Points, in no order, along strands that fork and pass close to each other.
Points whose rows are less than 52.9 apart are linked; no others are. Some points are linked to none.
z847: [ -1   5  -1   4 -13  14  18 -28  10 -13   0   4   0  23  -3   4   5   7
  21  12   6  -7   5  -1 -16  -5  -1  -6   7   6  -1  16   5  10]
z868: [ -2 -13   9   3   6  18  -7  -4   0  -7   4  19  -2   0   7  16  -5   6
  -3  -5   3   3  16  -7  -4  -5 -21  24  -9  -8 -12   0   8  13]
z264: [-19  -6  16   2  -8   6   5   2  11  -8  20  -9  -2   2  10  16  13   7
  13   0  11 -12  -7   6  12  -3   4 -21 -16   6 -11   6  10  -9]
z323: [-22  -6   7  -2  11  14   2   2   7   3  14  15   6   3   3  12  -3   1
  12   9  -3  -4 -12  15  13  -8  19  -1  -7  12   2  -2   4   5]
z639: [ -8  -9  -5   0   4  -3  -5  -2 -11  -8  13  11 -11   6  -4  -6   5 -10
  14   3   5  -4  10  12  13  -5  24  -3   4 -12  -1  -1  -5   5]
z626: [ -3  18   5   1 -10  -2   8  -1  -1   3 -20 -13  16 -20  19   8   9  -7
   8  -8   7  -5   7  17  -7 -14   0  -4  -8  15  -3   3   5 -24]
z27: [ -5 -13  -8  -7  -6  -3   4   1 -19 -10   4  -2 -15   6  -1  -1 -11  -4
   3 -15  10  13  -5 -12  -7  -1 -12  10   7 -14  15   5  11 -21]
z435: [-19 -10   3   5 -11   7   9  -4  13  -8   7   3 -15  -1   4   7   6   1
   4   0   6 -23   7   8  15 -10  20  -6   9  19  23   3   5   7]
z681: [  0  -6  -9 -13   7  -1   3  -7   0   1  -6  18 -12   9  -3   8 -13  -5
 -11  -7  -1 -21  14  -1  19   2  -2  -2  23 -19  19  -4 -16  -2]
z127: [ 15  27   0  -8  -8   3   1 -14   0  -1 -31  -2   3   4   1 -12  -1  -1
   0  -3   6  12  -3  10 -20  -8   3   4  -1   5   2  13  11 -13]
z291: [ 12  -3  -6   0 -10   2   5  -6 -10  -1  -2  -4  11   2  -7  -5  -9  -2
   4  31 -13   7  -3  16 -10   8  -2   2   4  -4  -3  14  12  -7]
z231: [  3   2   8 -16   7   5  -3   7   0   4 -13  -8   4  -4  12   4 -18   3
  -5  -7   7 -12  -6   2   6 -11  -3   0 -10  10  25  -4  17 -10]
z711: [-12 -12   7  10  16   2  -3   1   8 -17  14   5  -5 -10  24  15   3   8
  -6  -3 -15 -17   9 -11  13   1  -3  -6  -6   3   1  -9  11  21]
z920: [ 15   1  -1  -7 -10   0 -12   5  -9 -10  -2 -22 -14   3  -6  -3  -3  -9
  -2  -2  16  22   5  14  -6   9  -2   2 -13  -9   0   1  11   4]
z860: [  1  -2   0  -5  -7   0   4   7  -1   8   2 -21   3  -9  -7  26  -5   1
  -5  -8  -9  -3   2  13  14  15 -27  -5  -2   4   1  -2  -9   3]
z421: [  6  18  -2  -4  -4   0   7   1   2  -2  -5   8  15  -7   6  -9  -2 -20
  23  16  18  -5  -7  -7  -3   4  20 -12  -6  10  17  -2  -7 -21]
z770: [ -6  10   5   2  -1   6   5  -3   6  14  -3  13   8   2 -18   1   4   1
   5   5   0   7 -10  14  -3 -13  22 -10  -1  14 -22   8 -17   1]
z836: [ 17  13  -2  -4   6   1  12  10  13  14   5 -15  -7   3   0  -8   4 -15
   0  13  -2   7  -5  -6  10  13  -7   5   3  -5  25 -18   1 -16]
z347: [ -8  -7   3  -4   4  12  -7 -12   6  -3   7  30 -23  10   4  25  -5  -5
  -7   1   7   9  17  -7  -5   8 -20  12  -7 -19  -4  -5   5   6]
z930: [ -8  -4  -4  12 -11   4   3  -9  10 -19   8 -14  11  10  10  21  11   4
   3   9   3  -1  -5 -15 -17  20 -13 -10 -11   8 -12  -1   5   7]
z723: [-15  -3   6  14 -14   4  -1  -3   8  -9  12  -6   0   2   0  19  19   4
   9   5  13  -2  -4 -12 -14   6  -1 -26 -17   3 -21   4   3   0]
z997: [-11 -10  -2   9  -7  -7   0   3   4   1   4 -13 -18 -19  -7   9   3  -6
 -10 -16  -8  16   6 -10   0   9 -23  18   6  11   1 -11   1  14]
z960: [ 11  -5   4   1  11   3  18  -4   7   8  -1  -9  -7  -1  16   1  -5   7
 -13  -3 -13  -9  -2 -24   9  -5 -17  17  13   5   8 -13   1  -7]
z894: [-23 -15  -2  12   5  -3 -11  -4   7 -11   1  26  11 -14  -8   9  -2   4
  -6 -12 -14  14  12   3 -14   1  -1   7   6  11  -6   4  -6  19]
z52: [ 13  -1  19 -11   4  15   0  -1   5   4  -4  -2   4   4   5   4 -11  15
  -8  -1  -4   3  -6   5   2  -4 -11   2 -12   7   5   8   7  -5]
z329: [-10   6 -12   0   1  -9  -7   0   3   7 -13 -25  -2   4   1 -10  -6   1
 -14   4 -18   8  -6   6 -14  10  -4  11  11  -7 -19  -8   9  -7]
z991: [-27 -12 -14  -3   5  -7  -7  -6 -15  -7   9  10  -6   7 -11   1 -13 -10
  12  -8   3  27  -4  -1 -11  -5   3  10  -1   3  10   5   6  13]
z591: [ 25   6  -1  -2   3   0  -5  -7 -25  -2  -8  -4 -10   7  -7 -19 -11   7
   3   7 -12   5  -5 -10 -14  -2 -12  10  -3 -11  -1  12   9  15]
z715: [ -6  -4 -13 -16  11  -7  -1  -2  12   4  -1   3 -14   9   3  -4  -7   7
  -9 -10  -4 -26   6  -4  23   1   2   0  20  -6  21 -14   5   8]
z32: [  0 -11   5  -3   0  10  -6   4   1  -2  12  13 -26  14   4  15 -11  -9
 -11   6   3  11   5   0   9  12  -6   4  -7 -18   6  -3   0 -17]
z758: [ 15   6   1   2   6  -5   5  -4  -4   0  -5 -10  20   2   7  -3  -2   0
   7  13 -19  -6   9  23  -4  -4 -20  11   3 -13   4   7  16   2]
z192: [  0  11  -4  13 -13  12  15 -13  16  -5   4   3   6   6  -3   2  20   0
  10  18   0  -6  14   2 -12   2   6   3   5   3 -19   1   1   7]
z49: [  7  22  -1  -5  -3   2   3   4   1   1  -6  -1  12 -13   2  -3   3 -22
  21   7  26   2  -5 -22 -14   5   0  -2 -14   5  -7 -16  -3 -10]
z233: [  3 -13  19   7   8  -2  11  -9   8 -13   0  -3   0   0  25   8  10   5
  -2   6 -13 -20   6 -10  -1 -14  -7 -13   7  -4  11  -5  12   7]
z962: [ 14   6   1 -10  -8 -13   3  10  10  14   3  -1  -5  13 -27  -7   2   4
 -13   7  16  25  -8   8   0 -14  15 -22   4   9  13  10  -8  -9]
z68: [  1   1  -7  -9  -1   3  -5   5  -5  19 -11   6   4   4  -2 -23   1   9
  -1 -11 -10  -3   4  12   3  -4  10   3   2  -6  -1   9 -14 -36]
z10: [ -6 -21 -10 -12  -6  -4   8   0 -12  -4   5  -4   9   1 -24  17  -2  10
   5  -6   8   7 -11  10   7 -18   5 -11   9  15  -2   8   9  14]
z768: [ -6  -2 -12  -7  15  -5  -1  -2 -12 -11   0   7  23   0   0  11  -9   5
   7 -18 -11 -11  -2  -8   8  14  -5  -4  -2   2   0  -3 -13  12]
z82: [ -3  12  -9  -4   0  -9  -6  -4  -5  -2 -20 -10   8  -3   3 -16   1 -10
   2   6   5  11 -11   5 -19  -5   8   8   3  -5 -13  -3  21 -11]
z112: [-19   2  -7   0   1  -9 -10 -12  16  -2   5  -6  -7  26   5   9  -4   7
   1  12   1  -5 -14  -4  -5  17  -1 -29  -4  -3 -11  -1   6   6]
z145: [ 12   5  16  10  -5   6  -5   9  13  12  -2  -9   0 -11  -4  10   4 -12
 -15  15  -5  22   9  11 -11  14 -16   5  -8  -5  -5  -5  -9   5]
z440: [ 20  -6   8  -1   4   9  17  -4   3  -7   0  -5   0  -7  24  11   2  -5
  -3 -10   3   2  17 -14   3   0 -28  16  -2  -3  14 -11   1  -8]
z910: [  1  -7  -2  -4 -16 -10  -2  11  -1  19  21 -21 -17  12 -12 -18  10   9
  -2  -6  12  11  -6   9   6  -1  -5  -8   5  -2  14  10  -2 -14]
z113: [  6  -4   3  -2  -5   9   0  13 -10  12  -1 -14 -19 -10   2  15  -6   1
 -23  -2   1 -32   7   3  24  -3  -1   5  -1   2  -9  -8 -14   5]
z726: [-16  19 -12 -11  -3  -5  -1   6   0  20  -8  -4  11   1  -1  -5 -10   5
   1 -18  -1 -12  -2  14   8   1   2  -2   1  11   9   5 -11 -21]
z363: [  3   2  11  16   5   2   9  -4  -3 -14  -1   4   5  -6  14   3  15   5
   9   5  -5 -26   8 -18  -5 -11  11 -21  -3   0  -2  -3  -4   8]
z256: [ -3   0  -4  -4  -1  -4 -12   2 -14   5  12  -9  -4  13  -9  -6  -7   6
  19  -2   1   3  -4   5   1   6  -4 -20  -8  -4  14  10  -4   3]
z623: [ 16  21   6  -6   5   1   7   4  15  12  -7  -8   2  -8   1   9  -2 -18
 -10   7  -2  14   6   5  -9  12 -24   5   0  -5  18 -10  -2   3]
z881: [ 13   7  -2   5  -6 -11  -6  -6 -33   4  -6  -7  -6 -18  -4 -22  10  -9
  22  15  -7   8  -6  -4   4 -10   0   0  -3   0   7   5  13  11]
z959: [-12  10  -1  -3   6   1   8  -1   2   5 -15  -2  19 -16  17  10   5 -16
   4   4   0   1   3  24  -5 -14   1  15  -3   7   1 -10  15  -9]
z621: [ -2 -14  -9  -7   1   0  -3  -5  -7   3   7  17 -10  22 -12  -1 -11  11
   0 -19  -4  -4   9   0  14  10  -6  -8  15 -12  21  15 -21 -10]
z242: [ -8 -13 -15  -8  -6  11   8 -14 -10 -13   7  10  -3  15  -7  11  -4 -11
  16  12   7  -2  -1   3  -1   2  14   6   8  -8  -7   0   5  -7]
z730: [  2  -8 -17  -2 -13   8   6  -2 -13   6  -8 -15   0   8 -11  -1 -13  -4
  -2  23 -10   6 -19   1  -8   6  10   3   6   8  -1   8   6 -23]
z425: [-17   0 -10   8 -16   2  -3 -15   3  -9   0 -18  -6  14   8  23 -10   5
  -4  14 -13  -8  -1  -6 -10  19 -10 -22  -7  11 -10   8  -5   6]
z596: [  0  -8 -17 -14 -13  -2  -6  10 -13  11  16 -22  -8  14  -5 -21  -1  12
  11   1  12  -7 -12   2  -3   0  -3 -13  -8  -7  21  11   7 -12]
z352: [ -7  16   4  10  -4  12   9  -8  20   7   3  20  19   2 -10   8  16  -2
  14  11  10  -1  -1  -3 -17   0  11  -9  -9  10 -16   0 -12   1]
z734: [ 13  13   7   4  14 -10   1  17  14  19  -3  -6   4  -6  -8 -21   8  -4
 -10  11  -3   6 -24 -10   5  -1  17  -7   1   3  -1 -17  -8   1]
z56: [ 15   0   3   2  17 -12 -10   5 -25   1   7   1   2 -12  -6 -17   5   7
  12   6 -17  -1   3   4  14  -2  12 -10  -5 -15 -15  -2  -4  24]
z828: [ -7   0  -3 -10   1  -4   6   3   1  -7  -1 -10   3 -23  -1   4   8   7
  -4 -32   2  -4   3  -6  10  -2  -9  14   1   4 -31  -7  12   7]
z654: [-13 -10 -15  -8   6  -9   7   4  -7  -6  11  -3   7  -4  -8   0  -1   6
  -1 -24   1  -7 -20 -18  17   1   4  12   7   4 -21 -13   4  -4]
z321: [ -3   1   2  -7   9   1 -12  -2  20   0  -2   3   4  21   8   2  -5   5
  -5  10  -6   1  -1  14  -1  12   6 -20  -5 -16  -1  -3   5  -8]
z390: [  6   2   5  -7   5   2 -21   4   9  -1   9   5   1  23  -4 -11  -7   8
   0   4   8  18  -1  19  -1   4  21 -27 -18  -8   0   7  -1   1]
z80: [ 24  13  -4   5  -1  -1  10   4  -6  -5   1   2 -10  15  -9 -19 -14   6
  -8  15 -13   4  -7  -3 -11  -3 -15  27   0 -16   8   7  19   3]
z515: [ -9  -7  -6   6  -6  -2   3  -4   3  -2   0 -21  -9   2   7   2  -5  -5
 -12  -1 -14  20  -3  -4  -7  13 -21  32   9   1  -4  -5  12  -4]
z792: [ 30  10   6  -4  22   4   0  12 -11  -9  -3  24  21  -4   1  -2 -10  -5
  -4  11  -5   5  -6   3  -5   3   5   7 -11 -12  13   0  -3   4]
z253: [ 11  11  -1   4   1   7   3  -2   6   4 -12  -1   6 -10  11  12   4 -11
  -4  10   5 -10  19  -3 -11   2  -7  -7   0 -10 -11 -18  -3  -2]
z420: [ -7  17   5  -1  13  -8  -1   3   7  13 -10   5   0  -4  -5 -13   2   2
  -5   3  -6  -6 -14   3   1 -14  24  -9   1   4 -15  -6  -1  14]
z850: [  5  12 -11  -2   9   6   9   4  23  -4  -8   3  26  -1  -2  10  -2  -6
  -7  13   4 -11  -2  10  -1  -2   0  20   1   5  -8 -11   5  24]
z949: [ 19   4   5  -6  -6   3   0  -2  15   0   2  -1  -7  21 -15  -8  -2   5
 -11  14   6  21  -6  11  -7   2  22 -20  -2   0   0  10  -2   0]
z471: [ 17  -5  -8  -2  -3   4  10   1   5 -10   5  -3  -5   6 -12   4   6  -9
  -1   0  13   3  -5 -13   6  10   6   0   2   0   8  -8  -9  10]
z119: [  3 -10   3   9   0   1  -1   4   0 -12  -6   3   5 -13   9  20   6  -2
  -5 -17   2  -4  23  -6   0   8 -20  -3   2  -2  18  -5 -10   4]
z988: [-17 -16 -21 -15   8  -6 -15   9  10 -10  16  -8  -1   4   0  -6 -10   9
  -5 -15   6  -5 -14  -8  18  11   5   4   3   1   0 -17  17   3]
z59: [ 10  -1   9   2 -11   3   0  -3  -8  12  -2 -11 -29   4  -2  -3  -2   6
 -12   6  -9 -25  11   2  19  -4   8  -5   7  -9 -21   2 -15  -6]
z333: [ 12  20   5   2  -1   2   2  -6   5   4   4   3  17   1   0  -3   2  -7
  11   8   7   7  -9 -24 -16  14 -14   6 -17   4 -14  -7 -12   0]
z775: [ 13   9   2   2   3  -1  -1 -12 -21  -2  -9  -3 -18  -3  -2 -15   7  -2
  13  -4  -1   5  -2 -11  -4 -15  -4  16  -2   0   3   4   6  22]
z128: [ 27  14  14  -3  18   3   5  10   2   3  -2  31   5  -7  -3   1  -8 -11
 -10  24  -4  -2  -4  -8  -5  -2   7 -14  -4 -20  11  -8  -4   0]
z224: [ 19  10   0   4  11  -1   8  -5   7 -14  -1  10   1  10   9 -22   1  -5
  -5   4  -6  11   1  -9  -9   3   0  27   6 -12   5  -1   7   2]
z21: [-18  -5 -20  -7  -3  -5 -12  -9 -19   3   4   3 -12  16 -16  -9 -12   6
  14 -16  -5  17   5  12  -3   4   0   1   3  -1   8  10  -2   8]
z210: [  5  -8  -7  -4  -3 -11   8   9  15  17  11  -1  -6  18 -21 -20   9  14
  -8  -4  -4  26  -6  -3   0  -3   4 -15  11   2  21   8 -12 -13]
z886: [  7  17  -3  -3   7 -18 -12   9  -6  10 -26  -8  10  -9  15 -19  -8   5
 -15 -20  -2 -15   4  -2  -2  -3  -9  -6   6  -3  20   2  -7 -11]
z968: [ -7 -17  -2  -8  12  -1   2  11   1   9   5  23   9  -9 -19   6 -14  -2
 -10   1  -1  20 -21  -5   3 -20  14   7   3  23  16   3   1  -5]
z706: [ -7  -8 -10  -3  -4  -4  -3  -3   3   2  -8  -4 -22   4  -6  -9  -9   5
 -15 -14  -7  -1   2   1  12   0   3  11  19   7  14   2   0   3]
z705: [-24  -3   1  -5  -1  -3  -9   0 -11  -6  -7   5   1  -4  -2   0 -15   0
  14  -9  14  16 -18  -5 -20 -16   2  -1  -8  16  11  11  16   5]
z387: [ 17  -1   8  12   1   1   0  -5  -9   2   1  21  -3 -10 -13  -6  12   1
  12  22   1  -5  12 -20  -6  -2   9 -21   7 -14 -12   0 -10  23]
z610: [  7  22  -6   3   1 -16   0  -1  -1  10 -24 -16   6  -6  11 -18   0   8
 -12  -7 -22 -12   7   4  -4   0   2 -14  10   0  -8   3  -5 -17]
z39: [ -3   7   3   1 -13  -5   0  -9  -2  -1 -22  -3  -2  -9   1  -5  10  -4
   7 -18  10  11   6  12  -8 -12  -1   3   3   9   3  11   1  -7]
z808: [-16  -3  20  -3   4  21   0  -7  16  -2  11   9   6   8  17  12   1  13
  11   8   5  -8  -5  10   2 -10   7  -3 -19  14 -11   4  12   4]
z709: [ 18   1  12  14  -2  -6  -9   5  13 -10   2 -11 -11   0   2 -16  18   0
  -8  -2  -4  15   9  12   5  11  10  -7  -6   0   2  -1  -9  15]
z870: [  0  -4  -2  -5  -2  16  12 -17   5 -24   6  16  -1  16   6  11  -3   2
   9   4   7   3   3  -1  -8  -1  -1   7   1  -3  10   7  17   4]
z102: [  2 -10   8  -2   5  -4  -7  -2   4 -11   8  17  24   9 -10   3  -5  16
  -2  -3   9  16 -18 -11 -16 -10  -1  -5 -12   9 -19  13   0  19]
z831: [ 13   4   4  11  -6  -7   3  -3 -19   5   0   5   2 -21  -8 -13  12  -3
  17  25  -7   2  11  -8  -8  -2  -9   2   5 -10 -13   3   5  24]
z309: [-31 -13  -9   6   7   6  -7  -4   3  -3  16  16   0   6   9  29  -5  -2
  -4  10  -9  -5   0  -5   0  12 -10  10  -9  -3 -20 -12   2  15]
z463: [  0  -6   3   7   1   3  -6   7   0  -9  -4  20  -1  -7  -2  -3  12 -13
   0  -1  19  -3  14   3  -1  -8  25  -4   2 -10  -6  -5 -13  -1]
z909: [  0  -7   4  14  -7  12  12  -9  -2  -7  -2  21  -2  -7   2   0  18  -9
   9 -14   3  12  19  -3   1  -4   6  27   5   7   4   2 -13 -10]
z945: [ 12   8  -8  -7  -2  15   7   1   0   0  -6  -7  16  -3 -11  16   3  -8
   6   8   8  -4  -3   7  -1   7   2   6  -9   8   1  -8  -2  20]
z678: [-18  -3 -15  -1  -9 -10 -10   1  -6  -8   6  -1  -7   3   4   0  -5  -9
 -15  -6  10 -17   4   1   6  13  12   1  15 -13 -17  -3 -16  -8]
z647: [  3  -2  -1   2 -22   0 -14   1 -14   7  -9 -33 -17   8   3 -20   0   8
  -2   7  -3  -1 -11  13  -1  -7   9  -5 -10  12   1  16  15 -13]
z40: [ 14  -6  19   2  17   8   8   7   9   2  -4  29  15  -4  -2  21   0  -1
 -10  18   0  -8  -6  -5  -7 -16  -7  -9  -1 -15   6   0  -1   4]
z653: [ 10   6 -13   3   3   5  10 -15 -10  -9 -14  15  -4  -1   5  -4   3 -13
   2  -8  -7  10  19  -1  -6   1  -4  29  11  -4  12   0  -5   2]
z445: [  1   0   5  -9  15   1   7   2  -7   3  -4   7  13 -10   1   8   0 -10
   7   4  -6   3  -1  21   2 -12 -10  18   1  -6  21  -3  18   1]
z518: [-24  -9  -6   5  -4   1  -1 -10  15   1  11  14  12  -4 -14  20  -4   3
 -10  -2  -7   7   2  -5 -10  11 -16  14   0  10 -12  -3  -3  18]
z222: [-22  -5 -13  -2   8   1 -14   2  -8   3  10   3 -11   9   4  14 -12  -4
  -4   2  -4 -14   0   0  14  12   6  -1  -3 -13 -20 -16 -11   5]
z138: [  4   8 -13  -2  -5  -6  14  -5   2  -8   6 -19   9   8  -4  -6   9  -3
  16   0   2  -4 -11 -12   7  18   0  -5   4   6   0  -6  -6  -5]
z124: [ -1  15  -9   7  -3 -12  -4   0   6  14 -13 -15  -5   5  -5 -23   1   8
 -16  -1 -22   7  -2   3  -6  11  12  -4   9   2 -22   3 -11 -12]
z308: [ -1  -1   7  -7   7  -8  -8   8  -5   6  -5   3   3 -12  19  -3 -17   7
  -8 -22   2 -17   9  -1  11  -8 -19   1   2   7  33   5  -2 -12]
z544: [ 15   2  -3   7  -1 -15 -14   7  -5 -15  -6 -30   1  -4   9 -16   8  -6
   0  -5  -5  18   4  11  -2  21  -5   0  -6  -4  10  -2   5   9]
z260: [-17   1 -12 -18  -4  -1  12  -7   4  -2  -2 -12  15   2 -12  10  -1   9
  13 -15   5  -6 -13  11   7  -2  -3  -2  10  11  -8   1  16  -2]
z985: [ -7 -12   1   5  -9 -12 -11   7  -4  -8 -12   1 -17 -11   6 -11   2  -7
 -28  -8  21 -13  -2  -7  -2 -15  18   5  17  -4   1   1  -2   6]
z3: [-11   2 -13 -10  -2 -10  -8   2 -11   9  -2   3   0   3  -6 -16  -2   5
  -4 -25   4  -5   6  11  12   1  11   8   9 -13 -26   3 -12 -18]
z335: [  5   5 -12  -4  -6  -2  12  11  -3  14  12 -17   6  -3  -8  -8   5 -13
  18  18  -1  -1 -10   1  16  17   4  -2   3   1  11 -11  -2 -24]
z864: [  2  -3  23   8   1   6  -7   1  -2   1   8  -6  -7  -5  15  -7   3   7
   7 -12  -6  12   1   3   4  -4  -8  12 -15  13   2   6   1  -2]
z388: [  7   7   6  24  -3  14   8   0  -5   2  -6   1  11 -12   0  14  16   3
  -1  -1   5 -14  20 -21  -7   1   2  -8   2   1 -11  -8  -8  -2]
z627: [ -5 -18   3   5  -7  -7 -13   5   4  -7  -1   0 -23  -9  -2 -10 -11   0
 -20 -14  12   8  -6 -18   0  -7   5  11  10  17   7   3   1   3]
z737: [  2 -12   4   7  -9   6   5   5 -19  10   1 -22  -7   1   2  -3   1   4
   7  15 -16   1 -20   4   6  -9   2   4  -6  15   7  12   8 -20]
z116: [  3  -3  -5 -12  -9   0   6 -11 -14   8   4  -3 -10  14 -16   7  -6  10
  18 -12   1  -9   6   5   6   2 -19 -19  10  -8  19  17 -11  -6]
z406: [  7   8  10  -2  17  -2   5   8  15  19  -5  -8   0   3   8 -16   2  12
 -12  -1 -15  -6 -13 -13   7  -5  -3   5   3  -1  -2 -14   2  -5]
z282: [  5  -3  11  18  -7  17  14  -4   9   3  14  18   5   0   0   4  16  -6
   6  13  -2   5  10  -5  -4  -1   0  24  -1   1 -13  -1 -12  -7]
z469: [-18   6  -9 -11   0  -7   5  -4 -11   5 -12 -12  10  -9   4  -1  -3  14
   8 -28  -9  -9   1  13   7 -12  -9   6   5   8  -8   8  11 -18]
z271: [  5  -1  12   9  10   5   1   4  11  -5 -12  11  14  -8  13  11  -2  -6
 -14  17   4  -5  -1 -14 -21 -11  -5   6   1  -9  -5  -9   6   6]
z773: [ 19  -3  11  -1 -17  -4  -3  -4  -5   3   8  -7 -26   1  -2  -9   6   4
   2   9  12 -22  11 -12  12   4  -4 -21   7 -20 -10   1  -9  -1]
z641: [  5   3   5   0 -21  -6 -20  -3 -22  -1  -5 -24 -19  -3   3 -17  -3  -2
  12   1  13   1   5  10  -6   0   1 -10 -11   2  -8  13   7  -4]
z875: [  0   5   2   0  -1   0  -1   8  -5   6   2  12  14  -4  -4   2  -4 -17
  13   1   8   8  -6   5   0   4   6  -6 -10   7  23   4 -17 -15]
z98: [ 20  20   1  -4   9   2   1   0   6   1   3   9  29   5   3 -10  -6  -2
  10  13   7  -2  -8  -9  -6   2  -7  18 -15 -11 -27  -5   1   2]
z519: [-14 -12   3   1  12  -7 -20  11  13 -16  14  -5  -2  -8  19  -6  -8   9
  -9 -16  -4  -9  -1   0  17   8   6  -4  -6   7   6  -6  14   4]
z198: [  1  -8  -9  -5   6  -8  10  10  -9   5   0  12  15   2 -19   1  -6  -1
   4  -4   7   4 -19  -2   7 -13  15 -11   9  11  23   9 -14  -9]
z147: [-17   3  10   7  -3 -19  -1  16   2   8   8  -5   1 -20  -1   2   0   5
 -10 -17  -1  -5  -7   1   7  -2  -4 -13   1  12   8  13 -11  -1]
z394: [ -5   1   9  -1  11   1  12  -5  -7  -2   0  11  10 -13   9  -1  10   8
   3 -21  -9  -5   6  -2   6 -15  -3  19   4  -2 -32   0  -4  -5]
z184: [-24 -13  -1  -9  15  -3  -1  14   4  20  15  12  12  -5 -16   6  -7   5
  -2   1  -7   8 -21  11  13 -13  16   0   2  16  -1  -7   4  -2]
z791: [-16   3  -2   8  -3  -8 -11   6   9 -11 -15  11  -3  -8  10  -4   6 -14
 -17  -1  20 -18  12   8  -5  -9  29  -5  10  -3   7  -4  -9   5]
z819: [ 16   4  19  12 -11   8  -5  11  15   1   4 -21   1  -5   0   8  16   0
  -5   5  -2  11   9  18  -1  19  -6 -14 -21   6  -3   1 -12  11]
z423: [ -9 -20  14   1  -2   3  -7   1   4  -6  14  -3 -18   8   9   4  -2   4
  -1  -7   1   7   0  -3  10   3  -9  -2  -3  -7  -1   0   0  -9]
z958: [ 18  -8  11   9  -1  -5  -7  -1   4  -2  14  14 -17  -2  -1  -4  12  -2
   3  15   9  -7  16 -10  14   9   6 -25   2 -23  -7  -7 -15   8]
z424: [ -7  -8   7   8  13  10  -2   3 -14   1   3   9  -7 -12   7   9   5   1
  -4  -4 -10  -7  11  -4   3 -10  -6  22  -1  -8 -24  -9   1  20]
z493: [-13  -4   4  19  -2   1  -7  -1   4 -10 -12   9   6 -18   8   9   7   6
  -8 -22  -8   6  24  -5 -15   2  -5  -1   1  13   3   6  -6  10]

A fork is a point with three links. Follow the links from the first point to the second and name the forks in between, in order.
z32, z641: z329
z770, z596: z192 > z256
z112, z621: z256
z734, z256: z192
z596, z734: z256 > z192

Follow the links from the first point to the second, and from the first to the third. Name the last point that the two ways share.
z242, z469, z881: z192
z184, z991, z463: z256
z881, z256, z518: z192
z870, z705, z723: z256
